Each row is a point on a landscape with many valleys, with its height.
A ball rolls from a point to the lowest of its 2 nearest points, and stops where none of them is lower. Distance is the straight distance between rows; heights are no part of it.
<143> h=2.88: [140 158 125 133 130 151 110 137  72 132 149 112 153  88  71 107  99 119
 158 116 126 125 111 136 129 119 141 129 118 148  71 204  93 119 137  97
  91  89 114  86 170  58 121 143 131 107  98  90 146 107 116 140  99]
<822> h=4.76: [ 93 141  88  98 122  95 108 126 128 142  86 122 109 124 133 116 125  92
 151 107 119 118 104 131 132 106 110 108 121 109 118  79 189 127 173 122
 146 127 104  75 132 133 143 157 153 163 177 139 158 147 134 152  90]
<817> h=3.10: [192  85  68  81 156 146 146 101 127 130 166  96 123 124 182  90 100 152
 171 105 131  85 137  75 137  92 146 146 103 113  62 168 129 128 141 139
 137 125 118 110 109 142 102 162 109 158  91  79  77 120 134 121 158]
<189> h=6.18: [108 125 119 134 152  97  97 189 149 102 105 144  99 112 195 107  83 193
 113 133 165 158 118 103 112 120 106 125 157 113 169 107 168  94 135 125
 200 181 170 125 119 176 176 130 126 106 145 154 137 129 128 165 122]
<1165> h=5.46: [120 133  52 139 110  77  80 122 118 165 113 136 106 120 131  90  92 141
 161 167 122  91 123 121 186  85 113 109 128 104 148  89 179  74 115  90
 189 104 138  89 139 155 186 124 130 124 142 101 134 155 118 166 113]
<388> h=1.60: [135 176 137 132 144 114 124 155 174 128 120 156 122 122  96 125 101  78
 155 155 152 121 114 114 124 103 120  86 185 109 167 131 141 129 129 156
 140 156  83 105 115  76 114 169 124 156 139 147 163 115 153 143  82]
<1255> h=3.21: [ 93 143 123 141 156  63  98 170  93 107 108 143 121  73 136 153 142 151
 165  82 158 121 152 124 123 123 130 144 111 168 113 110 120 138 157 121
  91 113 170 108 204 201 168 107 172 148 156 134 174 162 131 139 144]
<458> h=3.65: [119 127 132 133 104  72 129 154 140  85 133 153 105 113  80 138 108 102
 147 212 153 173 124 149 152 141 123  70 200 159 170  90  81 130 127 170
 119 118 113 140 122 107 104  93 141 170 133 117 125  95 147 144 139]
<623> h=3.78: [132 113 144 107 165 160 154  51  99 114 160 119 106 121 147 108 120 130
 141 170 140 181  93 168 116 121 121 136 140 107 115 124  94 193 147 130
 120 168  66 164 120 114 140  84 107 102 133  95 161 140 106  80 141]
<735> h=0.70: [ 93 109  62 139 121 158 148 137 150 122 161 173 154  68 163 125 130 162
 163 150 166 109 162 143  99 146 143 100 121 142 133 160 140 114 101 168
 120 109 173 122 150 201  99 114  84  86 179 120 100 149 113 105 161]
<921> h=5.22: [114 100 166 195 121 174  88 115  76 158 134 147 176 156 144 146 190 139
 103  98 112 100  84 183 133 160 151 135  98 107 154 115 158  81 115 149
 110 130 187 169 152 125 179  72 123  90 118 126 138 123 110 114 114]
<323> h=7.35: [153 108  80 123 153 132 141  67 140 169 146 100 138 107 103  76 124 145
 160 155 120 105 152 150 172 122 114  83 164 160 153 106 140 162 167 125
 158 203 155 145 106 142 109  85 124 147 146 147 106 180 115 122 166]
<1023> h=6.05: [185 141 154 110 150 120 133  51  53 147 137 150 173 141 103 120 152 110
 131  59  89 159 132 122 107 119 124 159 163 129  62 114 124 203 146  79
 106 157  81  80 146 131 146 105 122 116  98 118 179 158 102 135  92]
<988> h=5.40: [145 148  97 131 125 114 116 143 175 135 115 119 108 117 119  69  89 119
 154 142 144 112 134  89 131  68 108 122 166 100 135 147  91  90  93  92
 168 134  72 108 112 120 109 161 155 127 136 105 113 135 117 133 127]
<806> h=5.09: [ 84 174 138 135  87  92 137 198 102  75  75 147 118 144 151 154 101 133
 102 151 120 167 128 112 120 122  93 168 151 124 151 130 106  73  83 126
 144  93  95 122 117 148 170 133 137  95 107  97 151  76 140 166  94]
<750> h=1.88: [156 148 163 124 162 114 123 120  68 146 102 129 131 145 136 152 145 105
 160  35 101  97 141 112 112 108 129 148 103 128  87 151 164  98 116 122
 102  92 114  81 137 144 171 150 142 180  86 104 172 127 132 136  70]
<625> h=5.30: [106 112 107  99  95 137 120 151 115 106 130 121 136 125 136 125 143 142
  58 126 111 181 131 129 125 163 123 103 143 148 119  67 129 154 153  89
 176 140 166 138 134 181 132  77 138 114 151 161 121 145 106 146 158]
<79> h=2.39: [ 86 116 141  79 132 102 174 129 127  89  89 163 118  96 160 124 117 139
 114 120 131 204 154 163  79 154  97 109 142 155 112  96 140 181 157 118
 122 146 118 101 137 175 129 117 140 128 176 156 156 131 116 132 107]
<491> h=4.71: [ 89 150 140 103 149 167 119 177 117 137 123 118 122 120 101 161 152 110
  87  93 137 124  98 109 105 159 174  98  56 127 116 132 174 144 168 121
 115 114 156 112 148 106 144 140 130 155 144 183 158 143 119 147  98]
<1063> h=5.85: [ 51 130 103 128 107 108 124 191 127  93  94 101 111 109 152  94 114 155
 149 178 136 159 120 129 138 126 104 116 147 179 178 123  85  83 136 159
 162 151 135 180 109 159 137  85 160 140 122  89  90 118 141 131 170]
<275> h=4.94: [111 148 106 105  80 153 138 111 120 123 114 125 154 163 154 110 146  79
 122 124  90 157 123 117 101  93  89 140 159 111 106 105 115 127 105 125
 158 137  45 126  94 143 114 118 124 113 127  76 137 120 127 115 121]
<293> h=6.60: [113 111 118  89 127  88 130 151 164  62 118  89  79 164 166 164  92 124
 120 181 126 207 109  97 132 132  96 135 190 134 156  64 128 169 158 200
 181 173  83 154  96 152 105 123 130 135 119 125 122 108 191 118 144]
<187> h=6.06: [ 70 124  69 143  81 109  79 166 142 108 120 110 145 117 141 109 141 130
 123 175 137 126 105 142 163 139 110 116 168 128 173  79 129  88 134 150
 180 136 156 153 139 163 122 106 158 111 172 105  91 131 131 147 172]
<616> h=4.72: [119 117  86  94 135 117  95  54  80 123 154 138 134 112 126  77 127 109
 133 160 123 184  87 160 122 118 102 111 159  92  74  63 129 194 158  87
 152 147  65  90 159 141 152  94 126  92 181  98 179 162  76 129 123]
<1119> h=3.07: [203 138 158 145 134 137 135 155 156 138 189 174 121 144 104 163 124  92
 116 121 149 140 150  72 126 103 150  90 127 133 121 151 118 124  63 125
 121  90 134 124 110 125 104 114  85 153  89 162 173 109 139 117 125]
<878> h=1.84: [114 109 136 110 160 118 149 105 149 113 114 141  95  98 140 133 103 145
 124 156 160 151 116 176 108 164 129 116 133 110 151 112 153 165 158 129
 118 145 142 116 133 130 133 149 136 125 190 166 128 126 119 122 111]
<190> h=3.12: [103 170  93 133 101 172 158 123 152 164 121 115 142 133 117 123 141  92
 170 151 114  70 119 129 127 113 118 129 113 116 147 162 139 106 111 152
 121 141  94 134  98 102 105 159  92 137 139 119 120 134 140 116 123]
<55> h=4.47: [131  97 195 152 112 115 138 105 107 130  92 188 166 126 135 137 163 146
  98  72 120 135 144 205 105 187 133 141 152 144 132 115 127 108 122  99
  81 101 179 114 146 132 139 129 162 116 142 144 106 109 110 124  92]
<931> h=5.93: [199 102 131 115 117 116 129 139 148 117 165 170 162 114 114 112 108 102
 131 101 136 162 160  99  98 114 137  91 188 135  81 148  97 137 106 113
 119  95 111  72 141 114  59 137 138 143 112 122 120  91 118 128 127]
<61> h=5.78: [ 74 154  59 154 110  86  65 181 124 129 118 133 140  95 126 121 132 116
 168 147 136  93 116 110 158 107 121  97 140 130 146  98 160  83 133 150
 147 109 152 106 168 158 149 114 148 128 169 109 139 145 134 165 143]
<1011> h=3.49: [ 90 152 116 141 129 150  76 189  62 123 144 115 157  91 102 118 132 112
 161 109 132 118  92 132 123 122 151 100 109 144 100 172 123  81 139 135
 104  95 143 104 192  94 140 108 158 138 113 101 149 109 115 152 108]
<937> h=5.49: [ 84 119 106 124 115  87 115 148 132  93 102 131 114  89 178 121 137 193
  80 133 132 178 147 132 132 166  88 160 139 157 140  77 121 142 138  88
 172 145 172 147 156 222 156 106 160  75 187 147 131 168 109 132 176]
<751> h=5.16: [181  86 130 174 145 158  84 122 138 184 207 107 138 140  88 120 161 130
 103 104 160  90 129 124 162 131 178  86  67 135 118 141 155  98 105 119
 120 118 240 151 123 124 107  87 111 158 121 163 125 146  98 120 160]
<1089> h=3.92: [138 106  47  95 109 153  83 151 114 102 188  86 143 147 161 102  93 125
 143 171 102 122 108  77 148  90 132 107 140  94  91 122 138 112 131 151
 188 118 106 115 144 135 119 110 112 112  98  70 100 105 138 145 165]
<842> h=2.45: [179 131 157 121 168 152 142 121 155 133 162 148  72 148 132 138 109 119
 104 114 162 146 129  96 102  86 140 121 100  99 114 125 116 153  98  83
 138 122 104 138 102 147 146 114 102 129 120 155 186 149 107  91 117]
<394> h=4.79: [118 169  77 127 128 121 158  70  85 146  98  88 123 111 139  96 102 165
 179 145  90 100 157 134 155  98  76 194 118 147 113 166  99 143 128  92
 139 147  92 139 125 157 168 129 102  72 117  73 121 168 125 128 153]
<1198> h=3.89: [139 128 164 186 154 166  86 127 156 165 153  92 115 128  85 155 172 129
 108  97 150  47 126 110 140 137 173 143   4 119 103 194 143 102 113 131
  58  90 182 144 131  66 115 178 106 133 108 134 117 144 128 107 117]
<717> h=4.39: [130 177 166 148 115 110  99 193  65  97 112 128 147 166 116 166 120 107
 106 137  96 146 107  91 155 119 115 160 150 122 151 136 116  82  94 142
 139 110 106 136 140 108 187 107 134 113  55 107 178  75 149 180  91]
<405> h=3.51: [139 108  85 105 116 134 134 125 136 122 156  98 130 126 149 109 110 137
 162 147 118 125 149 106 140 110 134 117 140 144 115 142 108 129 135 144
 147 127 122 135 126 141  89 116 128 143 109  92  78 125 141 116 186]
<1238> h=5.67: [197  90 140 111 108 153 119 137 121 123 186 144 182 158 123 116 143 104
  86 103 104 174 143 101 108 128 138  86 177 132  92 116 104 136 108 102
 155 128 136 122 131 125  80  81 131 137  93 123 113 103 113 123 154]
<671> h=2.08: [125 124 168 149 128 189 154 123 143 110 146 131 151 140 168 165 184 128
 120  87 140 107 151 139  76 128 149 165  91 126 103 170  92 142  95 152
  69 120 128 178 126 155 107 115 108 103 124 111 122 134 126  67 154]
<155> h=5.02: [144 104 127 136 130 164 139 170 157 159 167 128 110 110 101 108 129 144
  86 115 171 144 145 107 118 141 168  69  82 162 129 161 116 107 118 100
 139 112 199 154  99 127  91  99 116 157 132 171 105 141  95 128 158]
<841> h=4.90: [126 149 141  98 136 172 164 179 124 130 146 135 129  99  82 120 118 127
  79 112 148 170 148 104 105 147 155  67  93 177 109 164 121 151 149  90
 133 124 156 120 128 107 106 103 115 152 115 182 146 140 107 151 118]
<1069> h=4.40: [162 127 212 162 116 169 135 112 146 140 104 138 181 161 112 146 171 152
  29  61  87  93 168 138 113 189 141 153 105 123 128 154 140 132 123 104
 114 140 155 149 122  66 117 176 110  81  78 163  93 113 130 137 104]
<1096> h=7.43: [130  92  94 142 157 141 145 103 123 165 135 102 174 111 170  93 140 161
 188 122 119  79 148 169 150 124 120 118 150 166 155 132 153 120 168 180
 148 212 180 154 114 147 104  87 135 165 125 115  76 152 136 110 162]
<93> h=4.26: [ 86 149 163 159 105 178 123 106 101 160 132  86 126 157  71 161 188 102
 113 125 117  75 105 139 148 146 162 145   4 123 102 158 124 123 128 139
  59  82 119 170 139  48 123 143 102 132 103 118 133 141 127 113 127]
<344> h=5.13: [125 147  73 151  94 117 111 105 106 144 107 115 167 117 159 106 105 169
 165 140  86  83 144 140 153 116  91 184 158 116 133 152 142  99 112 112
 163 143 134 105 148 151 152 149 115  62 131  85  90 138 134 147 138]
<853> h=6.32: [128  97 157  98 157 108 132 163 177  80 135  94  76 167 193 163  93 146
 126 148 150 147 106  96 123 129 139 156 151 108 163 108 134 140 153 210
 159 166 125 167 104 133 102 152 155 159 105 143  84  90 184 105 157]
<768> h=1.25: [100 118  83 111 137 136 159  98 170 117 119 152 135  60 163 111 133 157
 135 130 141 120 161 162  96 157 114 125 132 128 117 133 157 169 133 125
 120 148 145 100 144 194 111 162 110  82 222 155 119 166 107 115 139]
<431> h=7.25: [135 121 111 125 140 117 145  92 185 131 134 126 112 107  79  96 107 124
 134 199 144 143 141 155 154 146 114  75 201 141 182 104 115 166 139 140
 149 181 131 147 101 124  85 119 123 130 173 169 105 148 126 120 150]
<983> h=6.80: [ 78 143 111 101 137 139 170 148 119 147  73  90 101 146 177 129 116 153
 145 112 111 105 138 118 120 119 120 153  54 151 140 147 179 104 153 145
 142 138 139 138  89 142 151 145 126 171 112 124 102 134 148 137 112]
<169> h=3.52: [168 158 167 160 156 169 143 142 146 153 169 132 114 148 113 183 155 106
 125 102 143  79 141  80 126 116 168 130  52 134 118 185 143 132  84 139
  71 107 154 148 111 107 121 137  77 153  90 153 154 141 154 110 123]
<736> h=4.15: [150 133 177 138 130 141 111  86 140 135 106 100 165 150 108 136 154 138
  60  85  96 115 132 137 115 163 128 186 139  99 101 126 116 190 156  86
 115 155 114 126 142  70 108 176 150  66 122 156 105 136 113 135 121]
<642> h=6.38: [130 131 113 122 133 109 140 157 147 121 122 129  70 119 153 120  66 206
 110 182 136 156 150  91 153 136 120 113 141 149 188 133 129 115 119 107
 198 154 162 152  83 154 162 106  82 103 102 160 104 146 134 168 148]
<648> h=6.84: [107 116 120 101 123 154 126 125 146  73 155  89  99 164 152 161  89 152
  96 220 124 185  94 137 140 168 119 137 174 104 166  99 121 164 141 178
 182 169 116 176 105 120 118 117  89  77 121 129 101 104 158 108 154]
<173> h=4.99: [140 114 190 132 129  98 135  78  88 111 108 179 166 135 132 140 146 131
 115 102 113 183 127 196  92 168 110 165 192 126 107  98 101 170 137 106
  78 130 116 111 162 122 124 120 171 100 144 122 134 104 110 112  98]
<649> h=3.01: [165 128 131 122 124  93 155 103 142 125 140 131 121 118  57 129  90 113
 158 181 132 146 139 148 149 139 135 107 170 152 141 142  86 162 146 141
  92 115 117 115 127  63  75 140 137 158 120 128  94  92 148 131 138]
<325> h=5.75: [149 107 102 136 162 135 102 127 174 156 153 118 104 110 123  83 115 134
 153 129 180  95 114 134 135  94 139  98 136  99 148 127 140 109 128 115
 146 156 138 123 114 128 118 135 152 138 162 148 126 150  96 113 136]
<1101> h=3.53: [121 137  69 127 139 145 175 101 155 147 137 139  97  81 125 102  96 138
 214 174 168  74 128 134 133 103 129 115  92 128 134 189 123 114 120 160
  98 113 114 112 100 121 115 165  73 136 149 112 106 141 132 103 125]
<557> h=4.00: [118 107  93 149 140 119  74 176 105 109 178 125 135 109 148 160 126 153
 144 137 162 104 113 119 156 140 168 121 106 140 134 130 145 106 141 175
 117  89 218 147 190 157 135  94 142 132 133 120 105 117 141 129 179]
<267> h=4.52: [139  80 111 120  80 137 141 110 133 114 131 137 152 180 199 139 118 129
 142 135  98 119 127 114 121 114 124 178 133  88 131 139 133  75  76 170
 154  79 111 131 117 151 106 154 116 113  89  75  58  65 151 107 147]
<669> h=3.67: [109 181 191 138 134 136 117 175  90 123 109 135 139 164 119 182 155  86
 108  93 114 130 104 109 124 125 135 154 116 124 139 139 145 113 112 152
 103 122 105 141 140 102 165 129 135 133  91 143 197 107 147 147  79]
<758> h=4.85: [158 102 189 184 150 125 102  96  95 131 157 148 135 154 150 157 158 142
 145 104 148 107 121 167 144 121 147 156 128 126 153 109 120 117 112 146
  94 139 173 180 156 140 157  73 136 131 103 103 143 128 135  90 146]
<75> h=2.81: [121 111 152  85 147 117 173 104 120 120 117 127 117 118 116 127 143 116
 128 106 123 174 153 144 111 127 123 102 121 174 110  98 102 197 170 113
 102 140 115 134 120 151 115  86 155 175 137 153 145 151 119 104 145]
<755> h=2.53: [130 113 185 132 116 122 165 166 133 103 112 164 102 145 154 189 112 149
  94 120 147 142 146 119 114 155 156 154  88 132 138 151 123  99  98 143
  92  65 150 141 120 122 141 143 115 136  85 137 115  74 147 132 113]
<1249> h=7.14: [139 126  83 104  91 124 136  94 180 120 138 115 146 145  83 126 107 113
 104 211 111 137 127 145 155 171 116 102 211 105 182  92 148 161 133 158
 177 159 129 120  92 111  69 154  99 104 159 162  76 110 141 145 145]
<515> h=3.18: [133 106 174 126  86 134 169 135 149 105 115 161 164 149 133 183 145 117
 109 114 114 126 147 153  98 173 147 152 133 123 128 151 117 119 102 163
  76  72 133 122 130 104  85 175 129 129 113 137  89  60 154 115 121]
<463> h=5.95: [156 118 108 131 170  85  98 153 172 157 126 133  82 120 149 106  95 174
 143 116 180 103 147  95 144  99 131 112 137 115 173  97 167 107 122 101
 175 165 173 118 112 176 163 136 131 145 137 175 142 162 109 145 138]
<893> h=5.55: [ 58 167 116 136  89  93 153 215 161  88  73 137  85 107 141 139 103 155
 117 176 156 157 136 105 119 139 106 144 129 156 182 139  90  81  96 139
 134 111 119 148 100 165 154 134 119 108 139 131 123 113 145 150 140]
<778> h=2.78: [167 122 181 134 132 111 140 108  68 136 137 151 124 158  91 162 136 115
 143  90 109 141 140 131 149 125 150 138  98 153 101 136 132 117 112 109
  78  80 137 110 146 109 152 103 131 176  66 112 160 111 136 138  96]
<1202> h=3.22: [126  84 129  77 133  96 133  64 110 129  97  95 136 148 124 115 155 123
 105  87  90 158 128 151 122 146 125 157 117 130  84  64 132 205 203  86
 117 133 113 114 137 136 112 128 186 159 156 131 102 145 108 119 146]
<326> h=3.68: [120 122 150  84 135 123 115 107 127 114 107  94 146 144 116 129 133 111
  60 113 114 182  90 146  97 160 125 155 156  99 102  81 132 212 204 103
 140 160  91 109 141  82 106 159 178 107 164 172 128 117 112 135 113]
<1003> h=4.32: [173 117 168 150 135  98 106 134 115 123 145 130 134 162 144 179 168 132
 109  70 121 118 151 100 144 125 146 159 125 138 124  85 130 145 115 119
 117 128 174 153 157 180 145  89 143 151  98 145 148 140 144 122 167]
<972> h=3.82: [ 69 134  79 118 124 114 192 120 173 148  94 129  70  86 106  92  97 134
 189 196 145 126 145 136 130 100 113  82  90 166 168 155 102 113 123 142
 123 109  96 143  79 138 122 128 110 159 163 132 114 152 130 107 142]
<417> h=4.46: [125 160  82 124 109 120 161  67  95 151  99 138 141 101 100  64 106 121
 182 152  97 131 147 159 138  98  79 138 158 143 108 143  85 136 121  79
 118 137  62 100 120 116 132 119 116 101 139  71 130 152 102 134 113]
<1156> h=4.11: [ 85 158  96 125 122 113 165 112 142 130 100 139 104  86  87  67 104 112
 181 188 125 149 151 146 134  88  79  79 158 167 142 137  83 138 119 108
 129 149  64 129 102 126 125 104 118 129 156 101 146 162 122 131 129]
<544> h=4.05: [121 137 166 141 156 121  96 136 145 150 106 103 126 127 109 172 190  89
 134  61 125  59 109 126 117 143 164 133  63 106 106 146 159 116 146 139
  57  81 137 102 137  92 131 201 161 188 147 147 141 143 142 116  88]
<534> h=4.60: [138 126 185 182 114 182  96 102 108 167 144 110 137 186  97 145 183  99
  80 118 103  89  96 119 153 127 153 138  47  97 129 139 131  99  96 126
 109 105 122 185 135  60 144 114 110 111  81 124 140 127 117 116 125]
<1150> h=7.00: [123 139 115 114 114 130 127 119 137 110 130 120 128 144 137 145 100 145
 100 189 113 169 111 143 145 151 108 121 186 117 179  92 170 155 149 153
 187 190 144 139  97 125 137 111  91  94 138 157 129 124 159 155 123]
<146> h=4.91: [141  85 129 187 121 181  91 132 114 200 140 125 148 170 127 114 165 132
 101 128 112  74  87 144 150 142 155 104  54  92 154 139 163  33  88 127
 140 102 178 153 115  90 155 111 117 123 112 132 104 117  99 121 107]
<591> h=5.12: [ 95 127  58 107 121  50 107 109 131 121  91 134  99 111 139  90  73 132
 163 159 116 141 140 120 160  94  79 113 149 121 115  66 178 135 156 113
 182 125  97  62 143 162 155 145 134 127 171  92 144 155 146 179 118]
<908> h=4.43: [163  97  71  98 101 152 108  89 119 134 155 124 132 156 151  76  99 116
 120 166 104 146 101 114 137  87 115 124 141  71 102 105 123 107 108  88
 185 114  62 104 103 123 144 119 115  98 121  67 111 112 100 117 121]
<334> h=2.72: [135 140 124 134 185  94  98 138  79 134 112 123 139  96 155 145 141 157
 183  38 128  74 154 120 118 122 141 149 101 153  95 144 181 126 155 116
 106 125 182  76 175 189 181 135 144 161 115 121 160 169 130 142 101]
<947> h=4.44: [ 99 147 118 103 134 100 110 182 149 126  98 127 102 107 130 162 134  98
 136  85 133 100 122  96 105 127 146 113  89 113 110 131 164 118 149 138
 103  81 126  74 149 134 126 188 162 177 168 166 146 128 141 145  97]
<726> h=2.44: [150 120 155 148 157 132 138  93 138 128 135 122 110 103  90 129  94 157
 128 158 158 122 128 173 142 152 143 135 125 129 148 161 105 151 146 114
 100 132 161 142 134  79 118 143 131 112 137 146 104 123 121 124 130]
<1075> h=2.83: [121 164 196 135 133 163 158 118 135 125 112 114 127 168 145 182 163 115
  88  92 117 118 143 117 100 125 133 184 101 121 127 138 120 162 115 147
 102 148  97 173 108 116 127 137 106 109 103 140 157 135 148 106 125]
<37> h=5.31: [211  88 116 149 127 194  90  98 115 181 217 111 179 158  92 119 158 106
  92 125  91  90 117 112 169 136 164  81  96 105  97 146 169 115  99 124
 142 117 180 131 131  99 120 104  90 121 105 156 127 125 115 130 136]
<342> h=5.11: [ 68 143 121  99  82 112 145 210 120  83  90 109 134 116 137 138 154 126
  83 114 108 182 146 106 119 156 109 127 140 190 128  95  96 135 149 127
 140 135 134 145 124 174 118  93 159 144 130 148 127 126 140 157 168]
<551> h=3.66: [ 84 189 141 126  94 155 161 181 150 151  87 116 134 150 110 116 155  78
 120 115 120 117 139 111  94 104 117 130 112 142 138 166  96  85  94 125
 121 117  66 157  93  99 104 164 146 160 129 119 137 117 127 117 112]
<927> h=2.16: [172 143  62 104 133 176 122  92  89 157 153 109 151  87  97  76 110 115
 169 123 116  69  91 114 142 109 125 119 118 111  63 188 122 124 145  93
 117 128  88  66 131  76 132 175  86 105 120  93 136 135 114 147 103]
<1054> h=3.43: [141 122 204 153 129 144 127  97  74 150 118 168 135 148  71 162 154 113
 110  97  95 120 114 163 149 172 153 130  79 125 122 141 155  99 110 116
  78  60 143 107 147  70 176 137 121 121  75 138 164 113 128 136  49]
<1043> h=1.61: [170 140 202 154 166 124 164 126 139 131 128 172  77 128 112 161  95 155
 103 117 171 142 150 126 117 126 144 151  89 121 138 163 110 132  94  82
  99 100 141 130 120 113 162 141 102 112  99 155 163 130 126 118  83]
<435> h=6.67: [115 134 101 136 150 116 154 142 163 181  81 116 110 113 156  96  98 158
 180 128 139  68 138 120 131 115 126 125 116 135 174 167 182  79 137 142
 159 165 150 115  84 111 122 176 122 172 122 151  77 144 131 153  99]
<572> h=4.01: [143 111 212 164 108 145 151 118 117 154  87 180 164 157 125 155 193 126
  76  47  89 102 159 159 113 188 136 137 101 149 133 136 158  83  89 109
  81  92 169 128 118 116 147 144 125 126  91 149 126 118 124 128  75]
<154> h=6.02: [100 110 117 117 156 138 108 140 181 115 138  90  84 142 172 115 126 136
 139 154 159 132  96 121 127 109 122 140 144 100 171 103 125 126 141 169
 162 181 113 174 108 147 118 127 157 130 160 131 110 143 137  85 158]
<566> h=5.00: [108 108  94 139  62 144 131 102 127 145  88  91 170 173 167 110 139 152
 131 131  74  86 127 152 138 135 104 203 120  98 130 137 132  75 111 123
 164 117 133 140 123 127 116 168 130  79 111  83  44  98 133 118 155]
<327> h=3.90: [155 148 160 162 157 106 123 140 155 143 146 134  88 140 114 189 160 116
 143 108 167  89 141  94 141 110 159 136  87 140 145 119 132 138 109 139
  80 115 170 156 128 160 144 111 118 169 129 163 168 161 150 105 153]
<118> h=6.34: [154 133 192 134 142 159 145  54  64 149 151 149 126 153  77 125 150 124
  82  96 118 172 105 136 125 122 154 149  89 109  74 124 104 194 127  60
 121 126  95 128 140 103 163  90 107  94  85 141 189 159  78 122  87]
<218> h=4.23: [ 81 135 122 143 142  50 108 156 135  83 107 145 106  74 106 121 106 136
 155 185 164 154 119 157 149 143  99  92 189 154 170  75 113 146 158 157
 127 157 143 126 163 152 146  99 159 139 178 142 150 131 143 155 147]
<261> h=3.48: [155 142 201 146 141 101 119 108 159 133 109 113 120 162  96 200 169  82
 116  92 114  76 122 125 133 139 154 170  97  96 118 126 127 157 133 151
  51  96 103 128 135  68 114 203 152 165 123 151 139 118 165 114 104]
<134> h=4.25: [155 133 122 122 139 131 113  87 103 121 165 124 116 129  87 124 107 117
 129 175 125 165 106 138 147 115 129 110 164 116 124  96 106 183 143 102
 141 147 105 128 141 106 136  80 117 110 127 123 158 142 110 130 135]
<170> h=2.67: [177 126  82 103 148 161 116  94 123 146 157  74 127 122 130 115 124 134
 149 110 113  54 115  94 151 111 148 160  82  99  68 169 138 146 151 107
 112 128 115 103 125 105 126 179 101 123 110 107 112 139 132 133 141]
<924> h=6.52: [144 140 117 138 132 103 151 127 155 151  96 135 117 123 161 112  65 200
 147 150 121 108 156 113 145 125 110 148 170 126 190 162 169  95 119 127
 193 180 164 124  75 124 141 160  93 109  98 155  78 128 146 180 112]
<618> h=2.64: [150 149 177 133 147 103 120 148 180 125 112 131 105 152 114 168 124  86
 118 125 143 108 105 115 127 118 136 145 150  93 158 113 129 136 134 149
 113 129  99 129 121  80 116 186 161 162 142 167 145 103 157 116 106]
<336> h=5.45: [183  99 141 135 103 185 119  83  98 166 196 121 167 171  70 106 155 107
  66 130  99 153 122 135 151 142 153  86 119 130  98 119 111 139 117  85
 140 122 153 153 120  86  98  67 110 131  91 132 118 127  98 126 149]
<1002> h=4.24: [112 171 167 115  92  97 153 211 151 114  76 141 119 152 107 139 136  88
  57 101 120 160 137  93 105 132 119 145 135 140 124 123  76  98 111 100
 128  81  77 129 112 103 119 175 177 156 117 151 143  92 136 146  97]
<942> h=3.26: [113 131 158  92 163 133 181  91 115  98 120 124 137 107 124 115 116 127
 149 144 115 195 146 158  97 129  90 123 180 170 121 136  84 211 158 150
 104 199  63 148 118 126 114  92 134 115 126 123 155 135 129 109 135]
<663> h=4.95: [140  95  81  98 134 120 140  97 157 115 127 121  95 118 192  68  84 150
 160 138 144 131 131 112 113  79 102 157 138  76 107 138 105  99 107 108
 170 129  68 110 113 164 125 163 138 110 148  73 100 126 110 107 133]
<312> h=2.49: [125 148  92 120 151 158 118 161 190 136 136 146 134 115 143 113 106 104
 157 134 155  80 104 101 107 114 136  90 144  83 149 154 196 110 131 184
 156 160 116  86 115 103 109 196 102 128 158 167 132 122 142 141  85]
<710> h=3.96: [133 113 113 148 123 130  87 173 107 115 189 123 150  77 102 116 128 118
 153 107 165 135 133 118 129 115 156  85 118 175  81 167  98 109 127 142
  95  89 193 117 179 128  82  87 150 154 129 117 123 114 118 128 168]
<413> h=4.74: [ 79 172 175 109 112 103 134 233 125  88  74  97 129 143 133 127 148  98
  80  91 130 177 120 100  93 125 106 151 152 163 131 121  79 102 151 148
 132 151  81 164 115 121 121 134 202 172 115 132 146  94 141 155 130]
<148> h=3.88: [121 109 140 138  70 122 154 108 137  97 127 163 144 154 146 159 120 128
 140 177 116 141 128 162 124 145 120 161 165 107 157 135  91 101  78 162
 114  80 111 143 128 124 104 144 116  93 114  89  85  63 149 104 139]
<57> h=5.10: [ 90 128  59 117  87 136 118  82 121 111 138 143 153 117 151  84 141  99
 143 172 107 161 123 147 124  96  77 111 180 111  99  72 124 152 111 116
 174 146  57 114 122 171 126  97  97  78 178  62 155 163 107 120 134]
<67> h=1.38: [116  98 122 125 137 198 162 101 153 107 177 148 140 104 171 146 154 137
 135 140 162 123 131 166  85 146 145 127 114 113 120 156 115 151 112 167
  90 129 140 160 128 170  97 113  89  90 171 117 116 136 116  57 160]
<223> h=5.64: [176 104 157 115 149  90  98  77  66 125 138 177 168 141 121 106 132 102
 154  72 115 178 114 158  92 115 110 120 192 110  81  74 120 172 142 102
 107 139  87  63 168 140 142 105 153 137 127 102 183 117  97 118  93]
<63> h=3.62: [ 69 128 112 146 126  79 115 186 113 103 111 127 124  88 143 162 156 158
 143 119 152 123 140 131 149 157 140 152 101 195 154 111 109 112 157 166
  85 103 193 170 175 194 154  86 170 153 151 122 115 143 150 126 194]

Call two points neighbours if one is among the 2 nearest of the other. Go from one point of each pair to the other, from neighbour to neighbour, staying as low as possible. Name the highest point that can't be avoided.
<927> and <878> | <1069>
<169> and <190> | <344>
<750> and <927> | <557>

Write out the way that a ball takes from each point below.
<336> | <37> <751> <155> <841> <491> <947> <544> <261> <618> <388>
<187> | <61> <1165> <591> <822> <947> <544> <261> <618> <388>
<57> | <616> <134> <623> <942> <75> <79> <878>
